Points, in no order, along strands that fork, close into loops and pass close to each other.
In the rows, zero is written as 128.
Points whose rows are less than 137 apart are linked; no others are. Some points are linked to none.
(805): [169 198 167 127  55 123 137 106 131 120 161 118 138 136 147 151 144 136
 118  84 137 138 106 115 152 171 142 126  98 156 168 141 107  60 131 120
 140 109  86 163 111  84 130  83 130 153 121 108]
(215): [250 108 110 172 111 113 115 145 123 143 113 140 153 161 110 126 115 132
 119 121 120 131 137 139 105 165 122 168 100 155 194 136 106 111 134 162
 157  81 145 137 124  72 179 124  43 166 181 145]
(403): [139 105  52 169 127 106 106 178 143 164 116 102 127 119 104 123 120 124
 151 159  70 106 154 116  84 131  91  93 191 184 104  97 143  96 112 145
 130 192  98  98 121 150 130 158 102 110 146 122]
(910): [106  89 112 132 172 130 162 157 131 107 136 101 130  80 142 117 126 149
 125 176 108 115 175 147 131 126 127 110 184 155 139 120 137 144 144 118
 109 173  79 115 123 142 151 136 141  68  93 147]
(1298): [ 89 138 118 153 133 159 182 121 150  93 155 126 133 100 129 101 163 135
 134 171 117 102 162 142 168 148 156 118 123 163 142 147  89 103 184 125
  93 165  93 156  97 119 138 123 132  75  89 180]
(315): [ 91  93 155  66 186 157 143  91  97 114  97 143 123 143 164 146 112 126
 126 134 159 134 144 131 116  92 152 137 152  70 124 112 145 166 130 106
 117 103 158 114 148 156 126 127 177  90 117  85]
(429): [126 151  87 128 119 111  81 149 117 143 144 139 107 139 106 117 145 102
 158  84 170 154  59  87 153 117 129 196  97 125  65 140 114 148  84 155
 120 119 171 145 101 160 121 110  86 185 139 101]
(252): [151 128 158 193 108 133 151 101 109 129 100 155 142 128 124 108 154 134
  99 118 137  82  96 135 129 200 144 156  57  93 145 142  74 151 147 125
 131  92 194 171 122 114 113 148 111 165 176 205]
(46): [ 47  87  86 102 168 106 103 186 121 145 105 113 155 115  78 141  74 120
  94 155 103 163 152 132  86  77  98 122 161 143  48 123 195 141 119 151
 114 141 141 112 111 183 146 151 127 118  77 109]
(997): [153  93  47 126 155  94  73 193 153 155 114 128 111 150  84 123 105 117
 128 132 109 169 124  90  69 122  97 135 154 131  66 128 159 135  79 145
 132 180 161  73 148 133 126 141  81 163 157 108]
(216): [ 23  95 122 137  79 119 135 148 136 135 143 127 139 153 115 146 114 157
 139 141 116 128  90 129 109 114 109 140 127 104  41 110 160 156  49 143
 119 161 139 116  92 172  89 131 153 185 108 193]
(344): [115 111  76 111  94  98  73 179 155 157 136 129 103 135 110 141 114 139
 142 111 121 136  66  99 106 120  99 132 139 132  54 125 144 152  50 134
 145 170 141  89 144 139  91 138 100 202 154 139]
(156): [ 87  77  80  99 178  92  91 202 135 149 117 102 139  93  94 143  85 127
 114 163  96 148 173 135  74  85 104  98 200 140  75 113 189 141 120 137
 124 167 129 107 132 167 154 150 119  99  97  94]
(686): [184  74 115  87 175 121 105 142 126 129  82 118 112 114 147 134  93 134
 115 147 120 153 157 136  80 119 111  84 211  99 177 140 156 159 133 108
 140 126 115  80 182  94 131 134 129 107 160  96]
(471): [155 115 189 193 125 118 150  88 141 137  94 148 144 144 138 124 135 138
  89 106 124  86 100 149 119 180 143 138  49  92 157 140  88 157 157 100
 162  81 177 150 163  97 131 154 137 166 191 200]
(37): [193 158 140 163 109 141 161 119 126 144 125 140 151 132 131 136 117 124
 119 129 118 122 138 138 147 169 133 121 113 153 198 127 101  88 157 134
 134 111 100 149 121  71 165 120 100 125 141 154]
(776): [119 153 221 161 130 128 177  64 134 116 121 144 128 152 170 139 146 158
 122  85 119 102  84 162 124 158 158 104  55  83 162 137  93 139 116 106
 155  80 152 116 172 111 127 120 196 153 174 146]
(1391): [116 105 174 163 159 140 163  79 103 119  98 164 133 160 146 116 150 138
 110 114 136  96 126 144 102 146 150 150  93  59 131 113  92 186 127 118
 119 105 179 140 147 135 100 143 169 136 161 168]
(860): [127 121 140 153 158 148 187 121 137 102 135 119 145  86 140 110 130 140
 110 174 104 107 168 153 151 153 150  94 132 159 188 147 103 121 189  94
 116 156 103 138 115  96 149 147 145  52 107 190]
(644): [157 132 129 112 137 133 109 108 112 118 114 139 120 143 161 134 123 117
 136 108 168 152 102 117 127 123 131 141 140  96 150 128 115 140 115 120
 125 110 139 123 134 115 112 114 118 146 147  90]
(478): [200 101 202 142 143 118 135  96 158 123  75 131 155 180 167 160 108 141
  93  87 120 128 115 158 108 137 141 101  82 131 196 127 141 136 147  98
 183  53 119 123 212  74 153 112 143 175 167 120]
(774): [132 160 136 105 137 133 135 137 156  95 170  97 101  78 161 129 114 153
 131 166 122 107 152 133 166 117 118  85 169 181 159 136 154  88 151  88
 135 176  47 120 148 107 129 124 158 101  93 126]
(867): [ 88  89  85 169 107 119 146 158 126 152 133 170 122 157  82 121 150 133
 121 127 115 122 109 112 101 158 121 168 111 122  73 128  99 170  81 162
 107 157 158 132  91 166 100 145 118 186 125 190]
(393): [211  96 128 114  95  95  96 120 127 114 111 144 123 153 161 133 113 136
 119  91 152 141  73 120  92 138 117 141  97 125 154 170  96 158  94 121
 164  91 138 111 163 113 112 112 101 202 186 118]
(597): [243 152 144  96  93 119  90 141 135 120 139 112 135 134 152 160 108 123
  94 113 121 160 124 119 133 112 130  88 156 149 184 129 135  57 137 110
 148 102  89 131 156  72 147 104  93 141 133  81]
(761): [144  90 132 144 174 135 176 141 134 108 134  97 134  69 154 120 109 156
 111 177 100 118 180 158 130 135 123  92 171 161 188 139 131 136 165  91
 129 171  71 105 139 107 154 138 160  54 113 170]
(838): [124 104  73 154 183 132 139 154 101 162 107 140 141 134  62  95 141  85
 122 141 122 162 170 115 103 112 118 170 149 131 114 122 107 156 139 184
  94 111 161 140  89 161 157 129 100  98  95 110]
(1267): [ 49 101 182  53 136 144 147  89 115  85 150 131 118 102 179 152 104 157
 136 158 156 109 138 145 139  83 155 101 148  76 103 106 186 146 115  77
 128 135 128  92 137 160 115 120 204  91 103 126]
(566): [181 169 100 159 104 126 101 148 128 143 149 117 123 130 130 120 139 118
 143 130 125 138 116 117 146 130 108 121 151 172 154 121 118  72 129 148
 119 124  97 143 116 102 148 108  73 134 128  85]
(1071): [211  84 123 164 178 115 120 126 119 144  67 128 154 178 130 109 114 126
 109 112 138 122 171 147  76 149 111 140 129 114 197 133 127 161 152 130
 144  75 159 119 156  70 145 146  77 121 186 129]
(1224): [119 139 110 132 111 118 124 114  98 123 142 156 111 148 124 117 160 120
 153  79 179 141  64 103 142 144 132 210  81  93  85 155  83 159  84 159
 112 100 184 158  90 172 118 108 111 176 140 122]
(1340): [133 127 150 119 105 128 132  98 119 112 122 140 115 140 162 138 124 139
 139 103 152 131  76 120 125 146 132 142 118  82 135 130 102 152  87 118
 141 114 138 107 138 135  96 116 157 168 165 129]
(1450): [212  68 172 152 117 113 116 101 162 134  78 133 134 161 140 141  90 147
  96 108 119 132 119 158  95 149 119 109  95 135 196 138 138 164 141  98
 185 101 113  95 193  85 140 133 139 180 203 153]
(933): [103 136 153 121 118 124 146  83  92 111 140 155 111 158 151 128 158 130
 153  73 179 122  75 123 132 145 148 191  81  64  95 148  84 158  72 138
 120  93 201 144 107 182 113 113 146 162 158 124]
(735): [ 63 132 131 122 103 142 166 101 123 104 151 132 121 113 141 126 136 157
 155 153 129 118 130 129 155 128 146 125 130 111 111 114 122 131 119 117
 111 158  90 131 112 139 112 112 169 108 103 166]
(91): [169 167 119 107 154 137  99 112  99 125 115 137 131 149 135 115 148  85
 148  92 191 178 113  97 150 107 140 179 112 113 138 133 104 117 149 161
 106  79 173 153  99 125 150 103  86 129 128  49]
(1274): [124 128 145 120 183 161 157  80  89 128  93 146 135 162 141 121 153 101
 125 119 162 122 159 136 126 124 142 166 108  79 142 121  92 159 163 140
  89  83 174 153 114 140 139 130 138  86 112 103]
(96): [ 63 147 144  81  89 136 110 111 123 121 160 123 113 128 140 135 122 144
 169 122 152 140  76 121 155 110 134 138 131  76  80 113 155 144  72 115
 136 132 137 128 126 159  93 118 150 147 120 132]
(741): [172 153 199 159  88 123 164  82 151 131 122 141 153 139 141 163 128 138
 102  86 116 118  91 144 137 188 159 118  52 134 188 139  93 102 140 113
 173  95 121 148 140  93 146 119 159 160 160 166]
(488): [153 126  44 198  91 102  96 170 149 173 124 124 116 147  86 127 148 115
 157 125 102 107 114  88  93 146 100 140 138 185  85 118 118 105  92 170
 130 183 134 106 101 160 103 151  79 167 159 133]
(977): [ 99  85 127 142 169 155 180 127 101 104 105 143 146 115  98  99 135 128
  95 168 114 122 185 132 117 139 152 140 137 110 135 110  95 174 162 142
  78 121 142 152 104 158 131 153 138  67  91 172]
(1064): [187 173 156  64 152 133 105 134 125 111 144 129 123 124 166 138 120 106
 120 112 158 145 147 121 158 102 131 100 158 135 176 140 138  83 168 106
 118 101 109 141 128  99 139 108  99  94 111  35]
(1049): [168 124  78 181 170 131 156 177 137 152 149  99 134  96 118  95 149 109
 141 163  89 108 182 153 122 127  99 106 171 182 156 123 126  88 161 151
 112 145 104 138  93 140 176 121  75  57 117 104]
(499): [161 127 129 147 179 147 143 101 100 137  83 149 147 167 128 108 154 100
 117 109 163 131 155 136 117 143 132 164 111  91 161 128  87 159 162 154
  94  85 182 162 112 119 141 131 105 100 131 119]
(1272): [147 122 185 199 166 134 146  98 131 146  73 139 159 160 130 112 135 127
  81 121 127  80 142 148 116 168 148 126  80  83 161 120  97 143 190  92
 152  74 179 163 165  71 143 158 117 137 167 188]
(306): [142  64 118 152 102 114 141 136 130 145 113 156 119 137 116 122 121 159
 115 135 110 130 112 114  83 169  98 146 118 110 129 134 115 207  81 124
 147 162 132  79 150 118 106 143 142 183 176 206]
(579): [117 114  98 203  97 147 160 138 126 151 134 132 131 115  96 108 153 135
 130 163  88 109 122 128 133 169 142 111 122 154 129 126  85 125 132 147
 113 166  99 134 112 115 115 147 119 144 134 205]
(241): [126  78 144 139 150 119 145 105 105 123  98 173 128 171 129 121 139 137
 111 110 149 116 120 125  83 150 127 177 104  71 118 126  99 210  94 129
 113 110 187 125 135 148  96 144 153 152 163 175]
(235): [172 159 205  85 166 145 139  97 133  96 110 145 136 168 197 166 130 123
 102  86 141 129 123 139 129 118 150  75 116 117 182 133 132  95 149  84
 143  68 123 123 183  78 135  86 154 128 126  48]
(1092): [ 89 161 185 106 142 152 170  57 113  97 138 149 119 140 175 137 139 144
 146 109 150 102 130 144 140 127 157 117 102  87 141 122 108 123 129  90
 122 117 129 125 132 135 113 104 190 107 134 105]
(1176): [ 71  86 115 131 163 157 188 136 116  99 134 127 144 100  98 107 146 125
 108 166 119 125 194 134 132 125 149 155 136 137 113 117  99 151 169 154
  81 119 127 149  99 188 149 143 134  64  57 158]
(1046): [197 153 172 134  14 121  98 120 167 135 155  91 108 119 126 158 120 158
 107  93 103 151  64 124 149 150 125  94 106 164 156 153 123  79 100 114
 176 145  59 143 156 107 130  99 161 191 132 138]
(758): [121 132  89  98 151 114  80 170 135 142 136 104 108  96 119 131 116 120
 144 157 113 127 135 128 146  94 114  94 195 149 101 109 165 116 125 128
 123 163 104 118 146 137 132 144 101 102 108  83]
(804): [230 121 149 167 116 120 138 125 129 140 102 139 166 155 121 142 106 123
 107 111 122 116 142 140 120 172 142 150  95 146 199 124 105 109 151 140
 160  77 134 149 137  65 171 132  74 154 178 155]
(813): [ 77 111  55 165 134 108 109 169 126 163 107 120 153 135  55 114 129  85
 139 124 105 129 164  96 111  90 111 158 139 178  54 106 150 101 128 189
 116 156 149 133  72 204 127 152 103 116  92 116]
(52): [ 76 136  64 129 103 105  67 176 137 159  95 108 156 122  59 133 103  87
 152 119 101 124 145 101 124  79 107 144 133 184  37 106 203 100 118 172
 131 173 163 139  96 190 103 169 106 122 109 111]
(600): [146 125  92 128  91 109  72 159 149 154 140 117  93 124 118 139 114 133
 143 128 114 137  79 106 119 125 103 114 157 142  98 119 130 125  75 133
 147 161 103  94 157 120  97 136 102 189 148 122]
(1018): [ 34 109  98  93 137 107  75 183 122 139 107 105 162 108  83 152  79 108
  96 144 101 156 138 140 111  58  93 109 133 152  28 131 228 129 133 151
 110 137 148 117 121 178 127 168 129 120  84 118]
(38): [ 21 140 168  45  84 132  94 123 123 111 168 115 125 102 145 156 116 143
 155 146 133 135  94 153 156  66 122  98 128  87  44 118 231 149  96 109
 121 128 133 122 139 162 100 143 162 118  92 148]
(1038): [ 86  74 134 103 121 128 146 128 124 117 116 130 127 106 141 145  94 164
 129 172 113 125 118 134 108 117 124 104 174  99 120  98 156 167  99  97
 132 169  94  83 145 124 111 127 190 131 120 170]
(1211): [ 89 100  64 142 164 109 124 181 125 155 118 107 147 108  75 114 125  95
 139 146  98 133 186 118 101  86 106 137 169 177  79 107 150 110 139 168
 118 150 131 134  92 202 153 144 101  85  84  97]
(748): [191 103 120  67 155 105  74 150 135 127 125 119  99  97 147 151  92 133
 122 147 119 154 135 128 121  89 124  67 217  96 154 141 158 129 132 101
 144 126  88  79 185  87 123 148 120 117 143  81]
(956): [145 106  93 120 197 134 136 154 102 147 109 117 129 114 100 100 130  91
 128 144 137 163 177 119 109  98 110 156 174 126 141 131 125 155 155 157
 107 110 149 138 107 157 171 114  99  68  98  76]
(1378): [174 144 146 150  60 130 118 117 151 141 141 114 108 108 134 148 104 150
 128 127 101 143  89 127 141 144 112  93 133 152 168 134 117  99 116 115
 156 148  57 112 152 102 127 112 152 175 139 149]
(1233): [174 118 118 132  84 124  93 135 142 139 136 120 101 117 137 138 108 143
 131 128 118 146  84 118 119 133 109 108 152 130 144 130 116 130  91 120
 150 147  87  90 160 110 110 121 125 191 154 134]
(1219): [179 190 129 111 131 120  83 171 150 117 185 100 101  99 140 117 134 115
 136 142 113 120 152 121 172 101 104  88 173 193 151 128 159  53 153 125
 124 142  77 149 145 105 138 126  86  93  97  58]
(401): [190 145 124  97 152 130  87 122 111 117 108 132 130 149 148 128 125  99
 130 102 175 172 115 108 132 106 140 142 136 108 156 136 113 123 134 139
 122  89 155 136 123 103 133 107  83 139 143  53]
(783): [162 183 138  75 155 131 104 150 141 106 174 105 104  99 154 115 130 114
 136 141 146 126 159 128 175 102 113 104 161 164 160 135 151  80 171 106
 120 132  85 144 130 112 140 119 105  85  88  54]
(1323): [ 97 153 102  87 125 123  64 153 121 138 142 121 110 135 101 127 123  99
 156  91 161 172  63 101 161  87 133 177 107  97  48 125 155 154  88 138
 127 115 168 137 126 159 113 125 104 167 133 104]
(365): [ 50 146 143  74  77 126  82 137 137 132 160 112 113 119 127 147 117 139
 169 127 135 135  72 134 164  93 123 108 133  87  53 114 191 143  65 117
 139 142 127 127 138 145  83 136 145 149 115 147]
(272): [148 143 136 120 181 157 182 126 124 113 130 119 141 111 141 101 149 109
 122 147 148 106 202 156 155 139 131 136 124 143 178 144  97 113 200 132
  92 111 133 154  87 120 163 115 120  45  92 112]
(1447): [108 165  88 152 133 146 139 126 113 154 145 137 126 127  95  84 186  81
 159 132 154 136 156 110 173 113 124 172 122 157 111 128  95  90 177 191
  98 116 138 166  73 154 157 112  87  97  78  90]
(1249): [168 176 216  93 104 128 141  94 130  97 133 127 141 165 182 170 152 130
  94  65 137 140  96 131 129 143 166  93  85 120 165 136 116  79 116  90
 162  64 128 137 165  89 125  74 166 155 137  59]
(360): [ 39 126  87 114 103 109  60 173 130 145  93 103 163 129  70 143  80 102
 113 122  96 145 132 127 117  65  87 124 115 169  17 124 231 120 116 167
 117 159 166 127  99 187  92 177 125 140  99 128]
(9): [ 72 121 113  57 147 132  87 152 112 142 124 121 125 115 112 144 101 116
 130 142 143 163 117 120 147  75 129 134 160  94  66 115 190 154 119 118
 119 127 139 120 133 156 128 140 129 113  96 104]
(886): [157  76  88 122 133 116 102 161 137 154 113 114 106 108 114 135  97 151
 123 169  90 143 135 129  85 135  95  86 201 133 135 113 153 146  99 120
 146 178  86  58 172 107 131 143 131 148 150 139]
(69): [189 124 209 150 119 115 152  92 154 119  98 136 154 173 162 164 127 140
  89  68 127 118  99 151 115 161 158 121  53 127 180 132 115 127 132 110
 188  57 129 142 184  87 156 107 151 174 166 137]
(1027): [ 63 137 190  82 157 153 179  57 120  80 149 141 112 121 181 140 127 156
 144 131 150  89 149 153 139  99 164 108 118  93 130 117 134 128 135  76
 125 129 129 106 140 142 118 105 218  85 117 110]
(1461): [ 72 173 190 149 113 149 191  52 126  93 143 148 137 111 135 117 160 148
 136 131 114  93 122 151 137 168 188 101  61 110 160 139  75 105 160  90
 119 121 154 154 113 112 108 126 194 103 139 196]
(773): [155 110 103 219 103 150 150 146 123 164 122 140 136 124  82 102 144 128
 108 163  95 110 124 131 126 184 133 130 110 146 148 137  84 141 145 142
 122 143 141 141 116  97 130 154  88 157 163 214]
(615): [196 171 118 127 100 125  87 151 137 132 159 111 108 116 140 131 121 125
 131 134 110 139 117 117 145 113 106  88 168 166 159 125 134  68 131 123
 133 131  76 131 150  90 138 120  89 134 123  84]
(957): [ 70 173 152  70 104 149 113  88 109 112 163 130 108 134 143 127 132 132
 171 109 170 136 102 119 166 107 147 149 115  77  94 114 143 128 110 110
 129 111 135 143 115 165 108 114 152 125 117  94]
(934): [245 138 118 104 125 109  74 147 122 119 125 117 138 151 150 141 115 106
 116 114 147 180 116 112 113 103 139 120 148 131 176 143 120  87 131 136
 142  80 132 127 143  78 141 105  60 151 152  61]
(1072): [ 33 118 123  97  84 116  84 160 142 143 136 112 129 136 116 156 103 137
 139 133 116 137  80 133 130  88 101 110 137 113  26 110 207 154  60 132
 126 161 146 116 120 155  82 147 138 174 113 156]
(100): [153 173 105 135 144 137 112 125 101 150 133 135 128 137 108 100 160  83
 156 111 173 168 126 105 164 112 124 180 120 137 135 129 102 103 159 181
 103  97 158 159  80 129 162  99  71 114 108  60]
(916): [192 112  52 198 118 116 100 164 134 169 136 138 118 155  98 120 146 122
 140 126 111 131 111 109  88 156  95 144 127 169 127 134 107 120 101 168
 135 149 134 101 120 118 141 125  59 170 170 131]
(324): [ 97 160 192 141 122 138 188  54 145 102 141 147 135 112 154 141 133 154
 130 126 107 101 114 151 134 150 160  81  76 125 179 137 100 113 153  77
 143 129 117 122 133  99 119 129 218 101 144 178]
(688): [160 133 108 155 174 149 179 151 129 128 144 112 139 100 124  91 145 116
 132 159 117 115 190 159 146 135 121 123 146 161 176 138 105 106 183 144
  98 126 118 153  89 118 174 118  92  55 101 125]
(1145): [171 190 201 108  73 117 151  89 128 106 147 122 150 156 168 171 157 128
  95  61 142 130  98 121 138 173 166 119  73 140 167 136 109  67 120 107
 158  77 120 150 124  89 131  73 160 151 134  85]
(717): [ 58  83 106 120 144 126 150 157 132 106 135 109 132 100 132 132 120 148
 124 174 109 118 157 137 131 107 131 115 176 151  97 106 156 140 125 129
 109 174  81 115 122 157 136 135 143  91  76 147]
(24): [143 107 109  61 137 106  63 152 138 130 127 134 105 134 132 145  97 122
 131 109 153 173  81 107 126  91 134 136 154  75  77 142 150 168  81 112
 139 126 151  88 156 115  94 136 111 172 158 107]
(976): [ 30  96  80 140  83 107 108 167 155 122 104 102 164 124 100 148 101 142
 134 146  91  99 157 130 106  89 104 110 158 189  44  97 192 120 112 160
 122 190 120 134  82 193  99 175 125 121  93 152]
(281): [108 149 179 106 143 138 182  73 152  86 151 131 119  96 181 147 113 155
 129 141 122 105 134 147 141 127 143  79 121 147 185 138 125 107 160  60
 144 154  82 103 139 103 122 117 222  87 124 150]
(269): [159  78  90 166 110 131 111 153 145 171 115 118 109 122 102 133 108 149
 131 164  78 133 130 131  83 151  92  93 164 156 139 116 138 146  97 128
 147 190  78  62 159 111 136 145 127 165 162 168]
(1335): [ 97 160 183 149  74 116 176  74 117 106 155 137 112 130 147 120 155 163
 148  90 140  97  72 132 149 181 158 143  71  81 137 156  72 115  84 132
 133 116 151 130 118 151 102 117 186 159 166 165]
(1136): [187 108  95 172 168 126 127 133 104 145  93 151 142 164  99  97 153 102
 111 118 155 137 156 131 107 154 121 180 118 104 160 132  93 167 147 169
 101  94 193 150 106 108 139 138  75 123 148 139]
(1063): [ 31 112 173  41 110 134 117 115 126  90 164 117 129  91 161 158 112 163
 137 169 151 121 130 149 150  67 135 106 146  90  69 112 218 143 117  90
 123 138 117 108 138 162 118 131 177  91  82 146]
(1297): [ 35 120 100 116 139 152 174 127 115 107 156 125 140 108 105 107 162 111
 124 157 140 134 183 115 159  94 140 186 118 141  84 121 119 126 175 165
 101 103 126 146 100 195 151 132 125  72  42 130]
(261): [123 102 150 172 170 158 168 118 102 115  86 134 157 117 114  89 132 125
  83 167 116  99 180 143 119 157 154 122 121 109 161 118  91 160 187 111
  94 116 161 164 121 118 134 157 134  63 121 182]
(760): [ 57 101  96 155  84 115 142 157 136 150 144 145 120 152 104 134 143 151
 144 119 120 117  84 112 116 141 116 162 112 117  55 123 121 161  55 152
 119 165 143 123  93 174  88 135 133 194 127 185]
(155): [130  87 115 168 109 124 150 131 114 138 120 163 126 142 105 114 141 146
 115 131 122 121 109 116 101 174 121 161 107 102 119 130  91 196  95 138
 121 143 157 118 123 131  97 144 129 173 159 202]
(958): [ 70 142  93 108 153 148 150 129 100 139 143 127 130 115 102  96 158  90
 144 141 150 148 165 102 164  89 129 189 123 136 100 120 120 122 171 166
 108 104 140 149  95 178 155 119 116  81  55  92]
(952): [ 78 140  89  84 140 126  67 164 119 156 123 115 125 125  81 131 114  92
 137 117 138 166 100 106 155  75 126 158 132 120  41 109 188 138 118 147
 120 129 153 128 133 158 123 135 108 137 102 101]
(515): [164  87  75 113 211 118 112 174 115 151 105 110 124 112  93 111 110 105
 128 150 116 171 178 124  70 105 103 127 198 122 134 132 149 159 133 142
 117 125 150 120 127 141 167 113  98  80 123  70]
(945): [126 125 164 137  92 116 157  89 109 109 135 149 111 136 160 129 147 152
 142  90 149 108  67 129 125 160 135 155  81  75 129 149  83 158  72 126
 139 110 161 119 133 157  98 118 164 168 178 155]
(841): [174 162 173  82 157 143 128 106 124 101 119 133 129 144 186 150 119 113
 112 104 158 129 135 127 144 119 140  91 140 121 185 133 127  97 158  94
 128  94 117 130 147  92 132 102 132 109 126  53]
(598): [204  67 141 166 122 114 121 110 138 151  82 136 135 146 117 118  97 145
 104 134 113 131 146 145  84 162 101 128 116 124 186 138 124 186 136 108
 166 131 121  87 175  81 133 150 120 159 198 177]
(409): [114 145 162  99 197 171 166  78 101 117 107 139 130 156 167 129 154 106
 125 115 164 108 175 142 137 110 141 149 105  98 154 129 103 139 181 121
  98  82 157 144 125 135 152 118 154  65  98  67]
(1451): [ 77 152 155 141 113 158 184  71 107  97 143 153 131 123 124 107 168 138
 148 134 136 102 133 141 148 161 176 143  80  86 123 129  74 125 149 128
  94 124 155 166  98 143 104 117 167 111 124 174]
(161): [112 165 112  82 168 137 106 158 135 120 171  92 104  88 134 102 145 104
 148 148 148 125 170 133 182  87 123 135 153 166 122 126 162 103 168 131
 124 138 105 144 126 153 148 130 104  75  68  60]
(1355): [ 76 164 105  72 154 147 123 143 113 125 160 103 117  95 120  94 155  91
 147 134 160 141 164 111 182  78 127 181 126 152 107 126 157 113 183 141
 129 105 129 143 117 172 153 127 115  70  60  66]
(1112): [132 113  41 159 130  92  81 183 146 172 111 126 122 153  78 127 125 106
 143 117 105 133 124  87  82 125  99 145 143 162  60 108 150 118  82 162
 129 188 165  97 108 161 111 152  84 161 146 112]
(737): [ 72 155  70 170  77 118 109 143 146 154 123 116 131 139  99 122 154 103
 180 117 124  98 126 101 149 111 127 144 135 175  58  99 146 104 109 180
 128 173 120 157  93 176  93 152 100 151 112 125]
(1114): [168 160 166 178  77 137 163 104 149 148 133 140 152 118 112 150 119 132
 115 125 104 120 106 135 151 193 156 123  72 150 192 146  89  84 159 119
 160 116 112 164 112  84 154 133 129 153 144 200]
(536): [ 92 143 157  95 148 135 162 106 155  71 166 108 109  80 174 131 124 161
 136 161 142 101 158 140 166 121 138 107 142 155 156 138 140 106 159  72
 129 171  65 113 125 117 120 113 193  77  95 142]
(1344): [223 106  73 187 125 107 105 154 125 151 124 148 136 161 102 114 136 125
 127 123 127 134 120 130  91 164 101 165 105 160 161 148 102 132 119 169
 138 107 153 120 121  92 163 126  37 168 178 141]
(877): [117 214 172 124  49 127 144  92 144 109 178 122 126 123 143 137 150 147
 137  98 126 121 106 114 160 164 140 120  98 154 158 150 104  57 125 113
 139 127  66 167 106  94 110  81 174 139 119 133]
(1414): [114 167 146 148 111 153 168  78 110 114 136 150 131 137 137 120 160 127
 145 117 153 117 122 136 154 167 152 150  87  97 147 132  76 117 141 141
  98 117 142 158  96 126 116 113 137 123 131 145]
(433): [104  77  77 132 188 108 130 193 133 142 127  98 139  87 105 121 113 117
 125 161  85 128 191 137  84 102 105 115 195 170  97 110 159 133 131 150
 119 165 114 121 108 185 165 140 110  77  89 100]
(613): [130 201 143 125  82 132 127 126 166 105 186 107 100  97 149 128 131 142
 141 136 108 102 131 122 169 125 114  86 139 206 153 139 139  61 144 102
 143 165  34 157 143  90 120 109 156 122  97 128]
(1037): [101 195 188 134  48 117 158  77 135 105 174 124 111 127 144 127 152 168
 147  89 136 116  73 122 159 181 152 135  77 112 141 163  86  80  89 126
 145 122 104 144 110 132 100 100 186 159 147 142]
(1199): [219 125 149  82 116 119  87 124 139 113 122 121 115 119 166 161  94 127
 100 116 120 155 121 127 131 102 130  65 179 115 178 138 142  95 142  95
 151 105  83  98 181  80 119 125 124 138 145  76]
(899): [107 131 163  98 197 165 182  94 119  87 130 117 129 118 165 128 149 128
 123 147 152  96 201 154 151 123 152 137 118 125 163 137 108 133 191  98
  98 119 129 134 113 139 146 123 170  45  87 102]
(183): [175 131 134 206  98 147 144 128 121 149 105 149 147 116  95 107 135 127
 100 143 117  98 114 130 139 203 140 150  78 129 165 135  84 129 163 131
 142 110 172 175 113  82 140 153  78 170 170 215]
(208): [110 186 185  84 108 140 123  81 117  95 158 138 117 141 172 137 139 130
 148  87 166 129 103 122 155 130 152 126 103  92 140 128 111  98 121  98
 129 103 126 145 122 131 105  95 162 133 131  64]
(657): [125  74  91 115  97 100 116 163 144 146 125 156 103 147 118 128 111 154
 122 116 130 141  83  98  76 142  89 147 129 112  88 137 128 185  50 128
 145 169 144  72 148 136 104 132 119 206 159 171]
(152): [102 163 213 131 156 147 167  58 115 101 128 150 115 158 182 139 150 151
 138  86 138 107 105 156 120 138 167 107  82  73 153 127 103 131 114  98
 136  84 153 114 166 113 122  97 195 134 145  99]
(417): [145  98  75 168 172 123 133 150 110 157 102 151 132 157  69  99 144 102
 111 135 131 154 151 114  91 148 117 175 139 122 123 126 107 173 119 175
  98 130 172 130  97 139 135 137  90 130 124 139]
(343): [ 75 128 102  94  81  96  59 183 160 158 141 118 116 139 104 153 101 127
 144 105 118 135  60 117 132  98  99 118 118 118  14 129 185 155  42 132
 138 162 161 106 136 144  77 153 110 194 143 147]
(580): [164  78  92  91 188 114 106 152 119 139  85 124 121 132 115 121  99 119
 116 146 132 174 161 119  65 115 115 128 195  99 144 134 154 178 119 129
 120 129 149  98 154 118 136 134 114 113 150  92]
(859): [104 201 151 128  62 132 134 104 155 107 180 117 108 109 146 127 132 152
 151 124 122 110 110 116 166 142 127 103 120 167 142 139 120  70 123 113
 145 155  45 158 124  99 109 102 166 139 110 137]
(162): [ 91 172 105 155 118 143 154 127 149 114 165 119 120 111 132  99 166 124
 155 147 130  98 160 132 176 131 131 120 130 189 121 135 111  83 164 145
 106 164  70 162  93 124 133 120 117  91  91 131]
(303): [141 106 158 127 159 140 156  92 116 114  86 143 132 137 172 137 110 139
 119 133 131 114 132 147 115 132 134 101 142  98 181 114 124 159 142  98
 133 124 119 103 165 103 121 129 180 109 151 126]
(1341): [142 183 109 166 110 138 147 134 137 136 162 128 129 124 132 107 149 116
 151 137 124 110 146 130 165 143 118 116 135 187 155 130 109  64 155 148
 111 146  79 157  95 104 148 108  94 113 109 117]
(1173): [ 29 114 104 110 108 121 112 159 144 118 126  99 140 108 123 142 125 135
 143 159 112 108 142 134 142  83 115 110 158 164  55  99 196 129 116 141
 125 170 101 137 123 173 118 153 129 109  78 137]
(1384): [127 114 164 176 165 149 160  92 101 125  84 148 154 143 130 104 143 128
  93 144 122  93 155 149 117 158 152 126  97  83 155 113  90 164 176 108
 110 108 171 160 136 103 117 155 143  98 146 182]
(845): [ 98 108 115  36 172 112  64 172 122 147 129 118 118  97 113 161  90 115
 123 140 129 165 125 129 146  58 130 113 175  83  65 129 205 157 132 119
 124 124 131 106 152 131 131 156 123  96 110  92]
(238): [210  69  99 177 112 130 105 139 147 167 113 131 119 140  92 123 104 148
 116 153  88 144 142 136  80 167  87 115 133 154 169 138 128 159 112 131
 158 158  98  71 159  94 152 141  98 168 191 173]

A fork is a point with three links, a tip a point with one. Leave the first point through the second and follow the links. Name the first fork or tip that comes.
(859), (613): (1414)
(515), (956): (1049)
(324), (281): (877)
(976), (1173): (615)
(238), (598): (997)

How many points has the smallest loop of links through each point below? Write none if it is on no loop.
(867): 9
(235): 18
(536): none
(401): 12
